Points on a hilly landscape, in no order, each with its height.
From any point a ball rolls to the lowest of the 2 points nearest to it. It stops when none of these is lower. Distance is the straight distance between rows; heights are no part of it.
(1580) height 659: [ -4  15  42   1   0 -12 -19   4   4  -9  -6  -9 -10  10 -17   5 -19   0
  -2  12  -1  12   4  16   6  -8   2  -6]
(564) height 374: [ -1   4   5   1  13 -11   9  25 -12  -7  -2  12   0  -9  11 -13   6   7
  13   5  24  13  14  10 -14  29 -14   5]
(658) height 331: [  8  -6  10 -11   4   1  -3  -5   8  14   4  -7 -24   4 -16 -10 -17   8
   5  14 -27   6 -10  -8  -2 -14  -3   4]
(1344) height 448: [ -4 -18   6 -10  -9 -15 -11  -1  11  -9 -22 -10 -11 -16 -21   0  -1   3
   8  -3  -8  11  -4  20  19 -10  -5   0]
(1424) height 426: [ -5 -23   5  -8   3   2  -3  -8   0 -24  -7 -15  -5  -5  -2 -10   8  14
  -1  17 -15 -20  -1 -19  -1  19   2  -4]
(503) height 626: [  4   8  29   2   6  -5  -9   4 -19 -18   8  -7   9   8   3   0  -1  10
  13   6  16  -7  10  12  -4  15   4 -12]
(624) height 504: [ 10  13  18   4   0 -16  19  -3 -13  10   7  -7 -14  -3   5  -4   2   5
   8  22   2 -24  12 -14   3  18   4 -18]
(483) height 479: [-22 -21  -9  13  14   2   2 -21   3 -11   1  -6   6   9   5 -10  -8  -6
   6  -2  -7  -2  14  -2  15   5   9   1]
(1609) height 172: [ -4  25  26   6 -12 -13   2  -4  -7   6  -2   7 -11  -1   8   2  -8  17
  14   4  -3 -25  27  13  19  13  -2 -25]
(176) height 402: [  3   9 -13   1  -3  -1  14  30   4  12  13   2  16  17 -19   5   6 -19
   3 -23   7  11   2  -8 -11 -14  11   7]
(753) height 284: [-23  -3  11 -17  13 -12   7  -8   7  -4  -1 -10   0  14 -16  -6   7 -12
   7 -14   3   5 -24  13  15 -13   5  -6]
(1526) height 323: [-30  18 -19 -12  -8 -13  13 -11   6   6   6   7  10  -3   7  23   8 -17
 -14  -4   7 -13 -15  -5  -1 -11 -20  15]
(1024) height 671: [ -4   9  22   2   7 -22  -8   0  14   3 -14   1  -5   2 -15   4 -18 -12
   6   3   3  19  -4  26   7  -7  -2  -2]
(1503) height 608: [-11   5   5  -2   6 -19 -11   0   4  -5 -11  13  13  -9  10  -2  -5   5
  19  -2   9   7   8  25   5  10 -19   9]
(1713) height 514: [-14  -5   2   0  -1 -25  -3  -8  19  -3 -11  -4  -2 -16   6  13 -18  -8
 -14  15   9  -6  -9   9  18   4  -4   8]
(1633) height 202: [ -8   9  18  18  -6  -3   1  -9  14  13 -15   5 -26  10   2 -16 -21  16
  10  16 -19  -5  21  -3  23  13  -1 -10]
(1632) height 502: [ 11  14  -8  22  -4   3  12   4  -2  22 -19  16  -9  -5  18  -3 -11   5
   0  -4  -3  18  24  -2  -3   3 -11   3]
(1462) height 561: [ 12   1  27   0  -5  -7 -12   3  14  -4 -16   9   7  16 -14 -12  12  12
  25   6   3  -3   1  -2   1  10 -18  -4]
(953) height 429: [  7  -9 -41 -13  -2  20  10  18  -2  13  19   2  -4   2  -7  -5   0 -13
  -8  -7 -21  16 -13   1 -13 -19   5  -2]
(933) height 599: [  3  13  18  -7  -1 -13 -19  -8   9   0  -9  14  10   1   0  10   3   4
  24  -8   5  -2  -4  26  10 -11 -22   0]
(1529) height 641: [ -8  -7 -22  -3   5  -3  -9 -26  12 -16  -7  -4  14  -4  11   9  12  -9
   1   9  -5 -21 -11 -11   2  15   2  -4]
(572) height 456: [  6 -15 -26  -4  -9  23   3 -12  -3   2  14   3   6 -11   5  10  -7  -4
 -16 -11  -7 -18  -3  -9  -9 -20  12  -1]
(1649) height 466: [-36 -20 -12   1  12   0  -2 -12   2  -3   6   1   6  -3  -7 -15 -11 -10
   3 -18  -9  12  10  15  11 -10   2   9]
(1306) height 37: [  1   0  10 -14 -10  -3   4  -1   4   1  -1  -7   7  -8  -5  16  -7  -2
 -21  -1  25 -12 -16   0  -4 -12   9 -11]
(1525) height 330: [ 10   6   2   0   3  -3  -9   5   3  16   2   5  -6  -5  -2  -1   0   0
   0   0   1  28 -12  14  -8 -13 -16   7]
(878) height 199: [  1   9  18   0 -17  -7  12 -18 -14  -5   0   2 -12 -11  16  -6   0  23
  15  -7   5 -23  23  11  24   3 -14 -15]
(188) height 404: [ -1 -14  18 -12  -6   9  -4  -5   6 -12   3   1 -16  11  -6  -8   4  19
   7  18 -30 -24   0 -13  -7   7   2  -8]
(675) height 684: [ -4   8   5  14  12 -13  -8   2   8  19 -16   8   4   6  -8   6 -32 -12
  10   2  -4  17  11  20  10  -1   7   6]
(1280) height 481: [  1 -11  20  12   2   7  -5   1  -5  -2   2  -8  -6  11  -9 -20  -8   7
  -7 -10   4   7   8  -8   5   0  13   5]
(1095) height 405: [-11  -8   1   1   0  -4   9  17   4  -1  12 -15  10   7 -15  -8  11 -19
 -18  -7  15  13 -21 -16  -3  -1  21   5]
(1319) height 521: [  4   9 -16  25  -8 -13  17  -1 -16  27 -21   6 -10  -7  18  -2   5  10
   8  -2 -13  17  38  -3  15  11  -7  -6]
(595) height 395: [ -8   3  -1 -21  -5 -16  12  -8   7   7  -7   4  -8 -21  -4   9 -29  15
   5  -4   4 -23  10  18  12  -4 -15   5]
(293) height 348: [  9  -8   6  10   6  14  -8  -3 -22 -10   8  -5 -16  -2  10 -15   9  18
   9  21 -23   1  13 -12   0  14   9 -11]
(260) height 377: [ -7   6   3  -1  11   9 -17  -3  -3  -8  27  -5  29  11  -7   2  -6 -15
  -3 -15   5   5  -5   0   0 -13  29  -2]
(447) height 342: [ -8   3 -18 -11  11  -4   9 -11  -2   2  10   4  -3 -23  18   8 -33   2
  -4  13  -4  -7   8  13  -5   6 -13   8]
(179) height 441: [-10 -28 -12 -25  -3   4   9   9 -11  -4  -3  -7  -8 -10 -25  -1 -13   5
 -20 -11  -1   0  -5  11  -5 -13  16 -12]
(118) height 332: [ -5   9   6  20  23  11 -17 -10  -4  -6  18   2  12   2  20   2 -12  -8
   4   3  -7  13   3  14   5  -3   8  12]
(1694) height 315: [  3  12  26 -16   7  -7  -6   4   4  -3  -3 -12   0  22 -20  -3   6 -11
  13 -10   7  20 -27  20   7 -16   7 -10]
(1377) height 523: [-11 -12 -22  -9  23 -10  12  10  -4  -9   2  -7  17  -1  -4  -5  -6  -7
   4   9   6  -8  12  -2 -20  31   5   4]
(221) height 488: [-16 -10   8 -10  -8  -9  11  17  -1  -6 -12 -10 -19 -10 -10 -14  18  -2
 -15  -2   8  26 -14   3  -2  -2 -13   9]
(170) height 132: [ 18   3   7   5  -1   3  -2  -9  -6  -6  -1  -1  -3   2   8  16 -29   2
  -5   9  -6 -26  18  10   3  -3  17 -13]
(267) height 309: [  4  13 -17   0  26   0   4  -2 -18   2  10   9   7 -12  27   9 -23   5
   9  13  -5   5  18  16  -9  19  -5   2]
(9) height 553: [  9 -20 -19 -14 -14 -10  -5   2  12   4 -24   5 -14 -20 -12   5   8   4
  -6  10  -6   0 -13  -2  -5   5 -22   1]
(813) height 317: [ 10  -3  22  15   0  21 -18   9  -5 -11   2  -9 -19   6   9 -16   5  12
  -6  19 -27  10   3 -17  -3   5  16   4]
(828) height 388: [-10  -2  11   4   2   6  -8   3   4 -11  18 -15  20   8 -11  -1  -3 -11
 -18 -12  10   6 -16 -16   2  -4  31  -1]
(851) height 518: [ 16  -7  10 -18 -16   2  -8  -4  -2  -7  -4   1  -4  -4 -18  -5  14  14
  -2  -4  12  -9 -15  -2  -8   0 -16   2]
(423) height 486: [ -2   1  28  -3   2   0  16   2 -15  -8  17  -5 -12   6  -5 -20  10  19
   9  14   4 -19   8 -20  -3  18   2 -10]
(576) height 310: [-16  10   3 -11  12 -15  15   7  -7 -11   8  -2   7  -5  14   2   3  -2
  -7   6  28 -17  -8   1  -7  20 -10   6]
(374) height 278: [ 11   7  22   8   0  14 -18   2   5 -10  18 -12  -5   8   6  -7  14   9
   3  15 -14   8 -20 -19  -2   8   5   5]
(718) height 707: [-15  26  -4  17   6  -4   1   2  -9   1   7  15  13   3  17  25 -19 -11
  -8  -7   4  18  18  16   2 -13   5  10]
(734) height 423: [ 16   3  14   2   8  26 -12  -5 -18   1  10   1 -17  -4  -2  -6 -32  17
 -10   9 -17  13   5   5   1  -5   1   5]
(1540) height 258: [-18   1  10 -19   1  -3   4  -4  -1  -4  12  -3   8   2 -13 -10   5   0
  -6 -20  16  -3 -20   9   1  -6  -5   7]
(1332) height 147: [ -2  -1 -18   6  -8   4  19   4   0   7  -2  13   5   5   6  10   7   5
   5 -14  -4  -5   9  -7 -10  -3 -13  14]
(980) height 321: [  2   1   8   5  10  10  -5  -9 -27  -4  14   7  -9  -3   6 -26   9  16
  26  20 -15   9  26   6   4  20  -2 -17]
(504) height 262: [ 20  31   7   5  11  -2   4  -5   0   3  28  -4   9   6  19  13  -1  -1
   5  11   1 -18 -15 -14 -11   5  -7   7]
(1326) height 349: [ 16  15   6 -10   2 -15   4  16  14   8 -13  -2  -3  11 -20  10   6  -8
   2  -9  16  21 -23  13  -7 -14   5 -14]
(334) height 557: [  4   7   2  -2   9  13  19  -3 -20   1  21   5  -8 -11  15 -24   8  25
  11  -4   7  -1   0  -9 -11  12 -18   7]
(1384) height 455: [  4   8   5  17   8  13   6  -6 -19   8   0   3 -17  -1   1 -22 -23  11
  -9   3  -5  12  13  -6   6  10   3   4]
(521) height 427: [ -7  -9  -1  -1 -11   5  15  23  -8   1  15  -7  -2  -4  -6 -16   1  -2
 -19 -15  17   8  -8 -14  -8   5   4  12]
(258) height 536: [  5   0  -7 -14  -2  -8  -6   0  14   7 -17   3 -13 -18  -2   8  14  -7
  -5   9   0   8 -35   1  -4   4 -26   8]
(1218) height 529: [ 19   6   8 -16   2  -3 -11   4   0  -7  -3   8  10  -6  -6   6  23   7
   8   3  14  -9 -19  -2 -13  11 -21  11]
(422) height 190: [  9  -3 -19  14   2  16 -15   4  -2  -6   9   5  13  -9  21  30  -7  -9
 -16  -2   4   1   3   7  -2  -6  19   1]
(1643) height 236: [ 30   9 -13  21  -5  -1  -3  -3 -20   9   5   0   1 -14  22   2  30  -1
   7  14  -5   0  18  -6   1  13   1 -13]
(113) height 501: [-17   1   6  -6  -9 -16  -8  -1   7 -14  -9   2   2 -25  13  19  -2  -7
 -18  13  22  -3 -16  19   8   5 -10   3]
(106) height 280: [ 13  27  19  31   1  -4   3   4 -13   1   9  -6   3  11  21  -2   7  -1
  -6  -9  10  10  20  -5   5  13  14  -5]
(816) height 601: [ 25   1  23  10 -21  15 -17   4   9   3 -17  14 -32  -3   0  -6  -7  20
  -7  10 -15   2   7  -6   3  -4 -14  -5]
(437) height 544: [  9   8   7   5   3 -17   3   5  10   8 -17   9  11   2  -3  -2  12  -2
  15  14  13  -3  -7  -5  -9  18 -20   9]
(849) height 460: [-10 -14 -16 -22  -4  -6   8  16   6   5 -14   2  13   9 -26   3  12 -17
  -2 -15  17  -6  -8   7  -6 -14  13 -10]
(586) height 445: [  7 -15 -33   2   0  21   2  -2   7  14  16   3   2   0  -3   4  -3  -8
  -8  -8 -18   3  -8 -11 -11 -18   8  12]
(159) height 517: [ -5   4 -19 -21   8   1  -1   0   8   6  -6  -8 -12  -3  -5   9  12 -13
  -9   9 -12  21 -47   3  -1  -9  -7  -4]
(17) height 75: [  9  -6 -10 -11 -25  11   0  17   3   2  -7   6   8 -12  -4  15  11  -4
 -24 -10  26  -8 -13  -2 -10 -18   7  -8]
(600) height 715: [-20  21  -2   5  -1   0   3  11  -3   4  13   8   9  -3   5  15 -15 -19
 -24 -15  15  11   9  15   8 -24  10   3]
(680) height 378: [ 17  18   8   4  -3  -7   7  25  11  16   1   7  10   6  -9   9  13 -11
  -5 -15  25  12  -7  -3 -18 -13  -3   4]
(774) height 419: [-17 -10  -8 -27  -6 -12  11  -1   0   4  -2   0 -13 -16 -12   8 -29   0
 -13 -12   8 -10  -4  23  -1  -9  -1 -13]
(265) height 446: [ 24  -3   8  15  13  -2   1  17   0  12 -19  12  -4   4  -5  -6  -2   4
  17  10   6  24  16  -2  -7  20  -4   3]
(648) height 594: [  6   8  11   6 -12 -14 -15  -7  18  -4 -20  15  10   5   1  19   0   2
  15 -17  11 -14   5  21  12 -21  -7  -2]
(1179) height 428: [ 11  -5 -11  -4   2   2  14  28 -12   8  -1   3  17  10 -18   7  -8  -6
  -4 -14  19  -1  16   0 -22   3  14   9]
(1243) height 283: [  7  18   1  -5   9  -7   6 -10  -4  -7  11  -3   6   2  27  13  14   0
  -3  12  11 -25 -15  -8  -7  17 -15   3]
(713) height 357: [ -2   5  -1   4  18  13 -16  -1  -9   5  16   1  13  10  -4   1 -19 -14
   1  -6  -7  19   7  13   2  -9  19  10]
(36) height 615: [ 29   7   7  17 -11  23 -20  -5  11  15  -9   9 -18   6   7   2 -12   7
  -3   5 -22  -2   9  -5  -2 -17  -8  -9]
(701) height 435: [-14 -25 -20  -3   2  15   1   7  -1   2   5   6  13   8 -22 -22  11 -15
   2 -26  -5  10   1   0  -1 -18  18   1]
(497) height 493: [-13 -16  -7  16  12 -13  12  -5   2  -9 -10 -10  15   9   6   0   1 -15
  -3  -2   7  -9  19  -1   6  20  24  -4]
(945) height 507: [-11 -10 -12   2   3 -11   1  14  -1  -8  -6   5  22   3   1  11   0 -19
  -2   5  17  -4  13  13  -8  14   6   0]
(1485) height 508: [  5 -13  15 -17  -8   5 -10   5  -7 -14  -8  -9   2   4 -25  -5  14  14
   3 -11  -1   4 -13   1 -11  -9   5   2]
(195) height 165: [  9   3  -7   9  -2   3   1 -10  -7  -5   5   2   8  -9  27  32  -7  -1
 -14  -2  12 -19  13   8   2  -4  17 -12]
(1278) height 496: [ -3  -1 -14 -26   4   2  13  16  -7   2  -3 -11  -5  -1 -17   0  20 -10
  -8  -5  -4  18 -37 -10  -9  10   3  -4]
(1329) height 509: [-21 -14  -1   7   2 -10   8  10  14   3 -12  -8 -12   0  -8 -14   8 -15
 -11  10  -1  28 -13  -2   0   7 -10  15]
(292) height 238: [ 11  19   7  -1  11   0   3  -4  10   8  31 -13  13  15  -2   8 -16  -7
   2  -1   1  -8 -11 -15 -10  -6   9   9]
(1576) height 298: [ -3  -3   3 -11  17  -6  -3   4  -7   1   9  -7  -3  -1  -7  -2  -5  -6
   2   5  -6  24 -17  14 -11  -3  -5  16]
(724) height 306: [-13  21 -17   0   1  -2  19  -6   2   6  20   1   8  -1  23  18  10 -11
  -9   0   7 -13 -15 -14  -8   2 -16  18]
(140) height 237: [-14   6  12  -3   0   3  10 -11  -6 -12  17  -1  12   4   3 -13   7  11
   0 -21  17 -18  -1  -6   2   0  -2   5]
(104) height 277: [-11  -4  13   0  -3  -4   1 -15  14  10  -2  -2 -30  -3  -4 -19 -29  12
  -1  17 -18   0  -1 -11  18  -1 -13   5]
(1560) height 634: [  7 -21 -15   7  -1   4 -15  -9  18  -2 -19   4   8   1   0   5   9  -8
   6   6 -10  -8  -2  -4   3  -3   2   2]
(912) height 538: [-13  -8 -13  10  -8 -12  11 -16  16  -3 -18   1  -8  -8  10 -10  -1  14
  17  -8   0 -16  18   3  22   8 -10   0]
(852) height 478: [ 17   3   2  29   1  -1   0   9   8  25 -22   9 -11   4   0  -6 -14  -3
   1   9  -3  25  13  -7   2   4  -3   7]
(1171) height 308: [ -3  13   7  28  14   3 -11  -8  -9  -8   7  -1  11  10  27   7   8 -12
   7   0   3   8  19  14  11  10   8  -5]
(474) height 646: [-11   4 -16 -12  -1 -17  -1 -17  11  -7 -10  -3  16 -10  11  25   3  -9
   0   1   9 -34  -9  -5   9  13  -8   1]
(1268) height 424: [ -2 -16 -17  -3  -2  -5 -12  -5  18   8 -18   6 -10 -13 -10 -10 -16   5
  14  -4 -18  10   8  16  16  -5 -16   5]
(414) height 549: [ -6  -6  21   2   0  -1  -9  -4  16 -10 -14 -14  -2  17  -6 -15  25  -1
   2  20  -3  -7 -20 -29   1  17  -2   3]
(67) height 217: [ -5  12  16   5  -9  -9  22 -10 -14  -8   4  -4   0   7  15  -6  16  14
   5 -17   6 -24  22   1  14   2  -3  -9]
(1367) height 468: [ 15   1  15   1  -2   1  19  11 -17   1   7  -6  -4   9  -6 -13   5  13
   4 -11  18 -20  13 -14 -10  13   9  -7]
(1122) height 220: [-19 -19 -19 -19  14   4 -12 -17  11  -1  -3 -10  15   9 -14   0  11 -19
  -3   0 -12  -4 -20  -3   9 -12  14  -5]
(332) height 355: [  9   5 -14   2 -12  13 -10   2   5  10   8   9   7  -3   7   4  16  -8
  -5 -18   0  16 -16   7   1 -20  -4   9]
(673) height 546: [ -2   3 -26  -6  15   5  19   2 -17  -2  15   4  -3  -9  12 -18  13  17
   8   6   1  -5   5  -9 -19  23 -21   2]
(1335) height 469: [-17 -12   3 -25  -8 -13   7  13   1 -14 -26  -8 -13  -9 -17  -1   9  -1
  -4  -4   8  21 -19  17   6 -10   2  -4]
(1092) height 369: [ -5   0 -28  -9   4 -14  15  -7   6   6  -7   4   4 -12   5  15 -25   8
  13   2 -12 -18  16   6   1   6 -12   7]
(40) height 636: [ -6   4  43  -9  -1   0 -13   6  -7 -19   5 -11  -2   7  -2   7  -8  13
  -6  15   3 -17   3  -1  -4  10  16 -10]
(396) height 539: [-10   9  14  -5   2 -15 -10  -7  18  -4  -8 -14   9   5  -5  10  16 -19
 -16  13  23  -6 -31 -16   3   5   9   1]
(792) height 618: [ -1   1  20   6   7 -15 -13   1 -10 -21  -9   7  10  -3   6  -1   4   9
  16   4  13  -9  12  22  13  18   1  -9]
(1002) height 254: [ 12  15 -13  14   3  -6   2  -7 -17   3  11   4   4 -15  33   3  20   6
  18   8  -6   3  14   1  -3  14 -15  -6]
(492) height 215: [ 11 -10  -3   2   3  21 -13  -8  -8 -19  22 -14  12  -2  11   6   2   2
 -13   4  -8  -9 -13 -16  -5   4  26  -3]
(470) height 189: [-12   1 -19   4  -6  -7  20  -2  16  21  -7   9   1  14 -11   7   2 -13
  -2  -2  -5   0   0 -14  -1 -11 -11  15]
(1097) height 124: [ -8  10  30   1 -10  -7  -4  -6   8   3  -1   7 -21   6   6 -12   1  21
  26  15 -14 -18  13   7  14  14  -5 -19]
(1481) height 422: [ -9  -9 -24 -12  -9  20  10  18  -2   5  18   3  25   5 -15  -5  13 -17
  -2 -28   2   4  -9 -11  -5 -14  18   1]
(1453) height 353: [-25   2 -17 -16 -19 -11  12   6  14   6 -15  10  -3  -9   2  12  11 -19
 -16  -8  15  -5 -15   9  14 -22 -11 -14]
(1266) height 403: [ -2   6 -33 -21 -10  17  17  25  -3   8   6  10  -6   7   1   3   0 -24
  -1  -4  -7  11 -19   6  -3 -26   1 -11]
(489) height 584: [  3   1  12  10  -7  18 -28 -11   6 -10   6   6  12  13  -2   2  10  -4
   8 -17  -4   1   2   5   9 -23   6  -3]
(1056) height 338: [-33   5 -22 -12 -17 -15  11 -11  19   5  -9   7   6 -11  -2   7   7 -18
  -4  -8   2 -14  -8   5   9 -17 -21   3]
(362) height 442: [ -5 -24 -14  -9   3  12   3 -11  -9 -14   5  -6  -3  -5  -2 -12   0  10
  -8  -2  -3 -11   1 -13 -11   8   1   0]
(631) height 375: [ 18  -5  -5   4  -5  17 -19   2   4   5   7  -5  -7  -7  -5   9   0  -6
 -14 -12 -11  20 -21   3  -2 -25  17  -8]
(1031) height 196: [  2  -9  -8 -10   3  12 -21 -10   8  -3   4  -9  12  14 -17  -8  21 -11
   0  -2 -12   2 -26 -14  -2  -2   8   3]
(1081) height 195: [  4 -12   1   6   1  18 -23  -2  -7 -27   5 -14  24   9   2  -3  17   1
   0   0   2  -2 -13 -16  -4  18  26  -4]
(1494) height 376: [ -9   7 -22 -18 -13  -6  15  18   4   1   2   4  -2   2   0  18  -2 -26
 -14   1  11   3 -19  14   2 -24   3 -16]
(731) height 533: [ -5 -16   8  17   7   1  -9   1   8 -10 -14 -13  -6   4  -9 -12  16  -9
  -9  17  -4  15 -13 -25  -2  10   5  17]
(35) height 574: [ 10   7  20   9  -8   7 -22  -1  17  -1  -7   9   2  27  -3  -4   6   3
  18  -1 -12 -12  12   3  -2  -4   1  -6]
(820) height 534: [  1   9 -10  21  -7 -19  20 -15  -3  17 -14  -2  -4   7  15  -5  17   3
  16   1 -15   4  26 -12  15   8  -9  -2]
(283) height 242: [ 14  -1   3  -8   0  21 -10  -8 -11 -16  21 -10  -7  -9  16   4   8  14
  -5  16 -21  -8 -17 -25  -7  11  -1   2]
(135) height 467: [-12 -11 -30 -16 -15   7  18   2  -2  -1   8  -1   1 -13   3   8 -11 -10
 -29   1  12 -14  -3  -6  -7 -11   2  -3]
(715) height 451: [-28 -15 -34 -10  -1   7   9   5   0   7   8   7   4   6 -13 -14  -3 -13
   2 -15 -11  15   8  10  -2 -16  -1   7]
(1054) height 698: [ -4  26  -2  26   8   1  -2  -8   1  20  -7   8   4  16  11  18 -26 -12
   3   3  -9  21  14   2   6 -10   2  14]
(1032) height 279: [ 19  10 -20   6  10   2   5   5 -13   3   7   7   5 -15  39  18  -1   2
   0  12   0   1  14   6 -16  10  -5   1]
(837) height 356: [  4  -9  17  24  -4  17 -22  -5  -6 -10  -9  -2 -17  -5  11 -16  10  11
  -8   7 -12  26   1  -4   8  -6  -7  12]
(1121) height 444: [ -2 -16  -5   2  -7   1  11  14  -3   5 -12   5   6   5 -19   0  -4  -3
 -10 -18  20  -5  17   0  -8 -10  14  -1]
(1327) height 213: [  9  18   6  12   5   6   4  -6  12   8  18 -11   5  24   3  11 -17 -12
  -6  -2  -3 -12   7 -17   2 -16  23   0]
(300) height 648: [ -5   8  39  -3   5   0 -13   4  -1 -11   0 -18 -10   8 -16   6 -26  -2
 -16  19 -10   3   3  -1  -1  -4  16  -1]
(848) height 589: [  5   9   8  16  -8   4 -18 -17  15  -3  -2  12  15  12   1  21  -1  -3
  11 -11   3  -9  11  10  14 -31   5  -7]
(947) height 542: [ -5   4 -11  18  -8 -16   6 -20   8   3 -13  -1   2   2  19  11  11   5
  14  -1  -8 -10  16  -2  17   0  -8   0]
(1406) height 173: [ -3 -15   3  -3   2  21 -26  -6   1 -19   5  -5  22   6 -10 -11  29  -1
   2  -6 -12  11 -12 -13  -5   8  11   7]
(203) height 340: [ -9  11 -11  -3  10  -6  13  23  -9  -5  15   5  11  -5  14  -4   2  -7
  -1   6  23   5   4   7 -18  18 -15  15]
(1317) height 476: [  2  -9 -14 -25   5  -5  14  13   3  12  -7  -5   6  13 -30  -1   9 -11
  -1  -7   2   2 -24  -4 -10  -2   3  -7]
(522) height 379: [  0  -4   9  18  -5  12 -31 -16   0  -8 -11   7 -12  -5  10  -3  -8   7
  -2   4 -15  16   7  14  19  -6 -12   3]
(1436) height 399: [  2  -6  -3  13  -9   5 -19 -17  14  -1 -15  12 -12 -11  10  -2 -19  16
  12   2 -14   3  14  21  29  -3 -10   1]
(160) height 368: [  2  -7  19 -15   2   8 -15   0   2   2  11  -2  -9  21 -24 -11  -8   8
  16   8 -30  -4  -5   0  -6  -5  -1   2]
(285) height 257: [ 18  21   6  30  -8  -6  15  -3 -19  18  12 -10  -3   3  21   0  21   0
   4  -4   2  -2  23 -15   5   6   4 -13]
(729) height 487: [-17 -14  -3 -17 -14 -24   1  14   1 -17 -21   0   0 -20  -9  11   5  -8
 -12  10  20   2 -19  15   0  11  -7   0]
(637) height 299: [  7  -5  -8   7   6   5   3  -8 -19   4  -3  11  -3 -12   6 -25  15  17
  35   1 -11   6  36   5   8  19  -7 -14]
(1094) height 522: [ -2  -6  -1   5  -1 -18  19  -7   1   2  -6  -3 -16 -14   8  -8   6  14
  11  14   2 -20  11 -10  14  26  -9  -7]
(1583) height 83: [ 11  -6  12 -15  -5  -5  -9  -6   7  -2  -4  -4  -3  -5  -8  19 -17   3
  -4   7  -2 -14  -4   6  -1 -10   4  -4]
(948) height 407: [ 14   3  -4  10  12  -9   9  21 -13   5 -19  11  -9 -19  10  -8  -1  16
  15  13   9  15  20  15  -5  29 -12  -2]
(1187) height 450: [  5   0  -2  12   2   1  28  19 -16   5   9   0   1   4   4 -17   4   5
 -14 -23  18  -5  15 -17  -9  16   9   4]
(89) height 188: [  8   2  -4  11  -4   9  11  -2   8  13   2  -6   5  21 -12  10 -13  -7
  -4 -17  -6 -14  16 -20   4 -24  20   1]
(72) height 586: [ 23  12  26   8 -11  14  -8   8 -10   8  -1  16 -28  -2  -3 -16  -4  25
  10   7  -5   3  11  -4  -5   0 -12  -6]
(1071) height 535: [ -3  -5 -27 -12  26   4  15   0  -4  -2  17  -6  11   0   0 -14   7   5
   5  12  -2 -10  -1 -16 -24  23 -11  10]
(491) height 264: [  7   3   4 -15  17  -4  -3   2  -4   1  20 -12  10   8 -10   5  -9  -5
   2   3  -1   4 -19  -4 -16   3   9   7]
(786) height 495: [  1 -16  25  -3 -14  14  -9   2  -5 -14   2 -14  -5  11 -20 -19   4  14
 -12 -14   3   3  -1 -18   0  -7  17  -2]
(1441) height 457: [ -4 -32 -16 -18   2   8   0  -7 -15  -6  -2 -10 -11 -13 -18  -8 -15  11
 -13  -6 -14   2   9   2 -12  -6   8   3]
(756) height 396: [ 22  -3   1  -4  -1  19  -6   3 -15  -1  16  -2  -2 -14   1   9 -14  12
 -15  -4  -7   6 -10   6  -9 -10   9   2]
(361) height 276: [  4   7 -24   6  -4   4  17  -5 -25   6   3   9  -1 -11  22 -11  17  18
  21 -17  -4   2  33   3  -3   7 -20  -6]
(656) height 625: [ 18  -7  -6  15  -7   8 -22 -13  20   8 -11   3  -7   0   5  10  -4  -1
   1  16 -18   0 -10   2   0 -15  -6  -2]
(1725) height 108: [ 10  -5 -19 -10 -15   7   7  12   0  -1  -7  16  13  -8   2  13  10  -2
  -9 -11  14 -13  -2  -2 -19  -1 -10   1]
(1450) height 528: [-14   0  13  -4  -1 -19 -11 -11  24  -5 -14 -11  -3  -5  -9  12   1 -17
 -15  15   4   3 -27  -3  14  -5   6   0]
(277) height 569: [ 24   2  11   2   5  19   8   5 -16   6  16  14 -14  -6   2 -22  -3  27
   7  -8   5   9   6  -8 -11   6 -14   4]
(652) height 214: [  4  -5  -2   5  -5   0  11 -10  19  20 -13  -5  -4  18 -17   0  -5  -5
  -1  -7  -4 -11   5 -17   0 -20   4   3]

Two balls start at each pair of points below. Name the first point that both come to, or write none.
(792) / (948) => (292)
(1094) / (595) => (1643)
(1494) / (332) => (292)

Where does a ball stop that starts at each point below?
(1024) => (89)
(362) => (1097)
(1344) => (1406)
(293) => (1406)
(912) => (1643)
(572) => (89)
(1384) => (89)
(852) => (89)
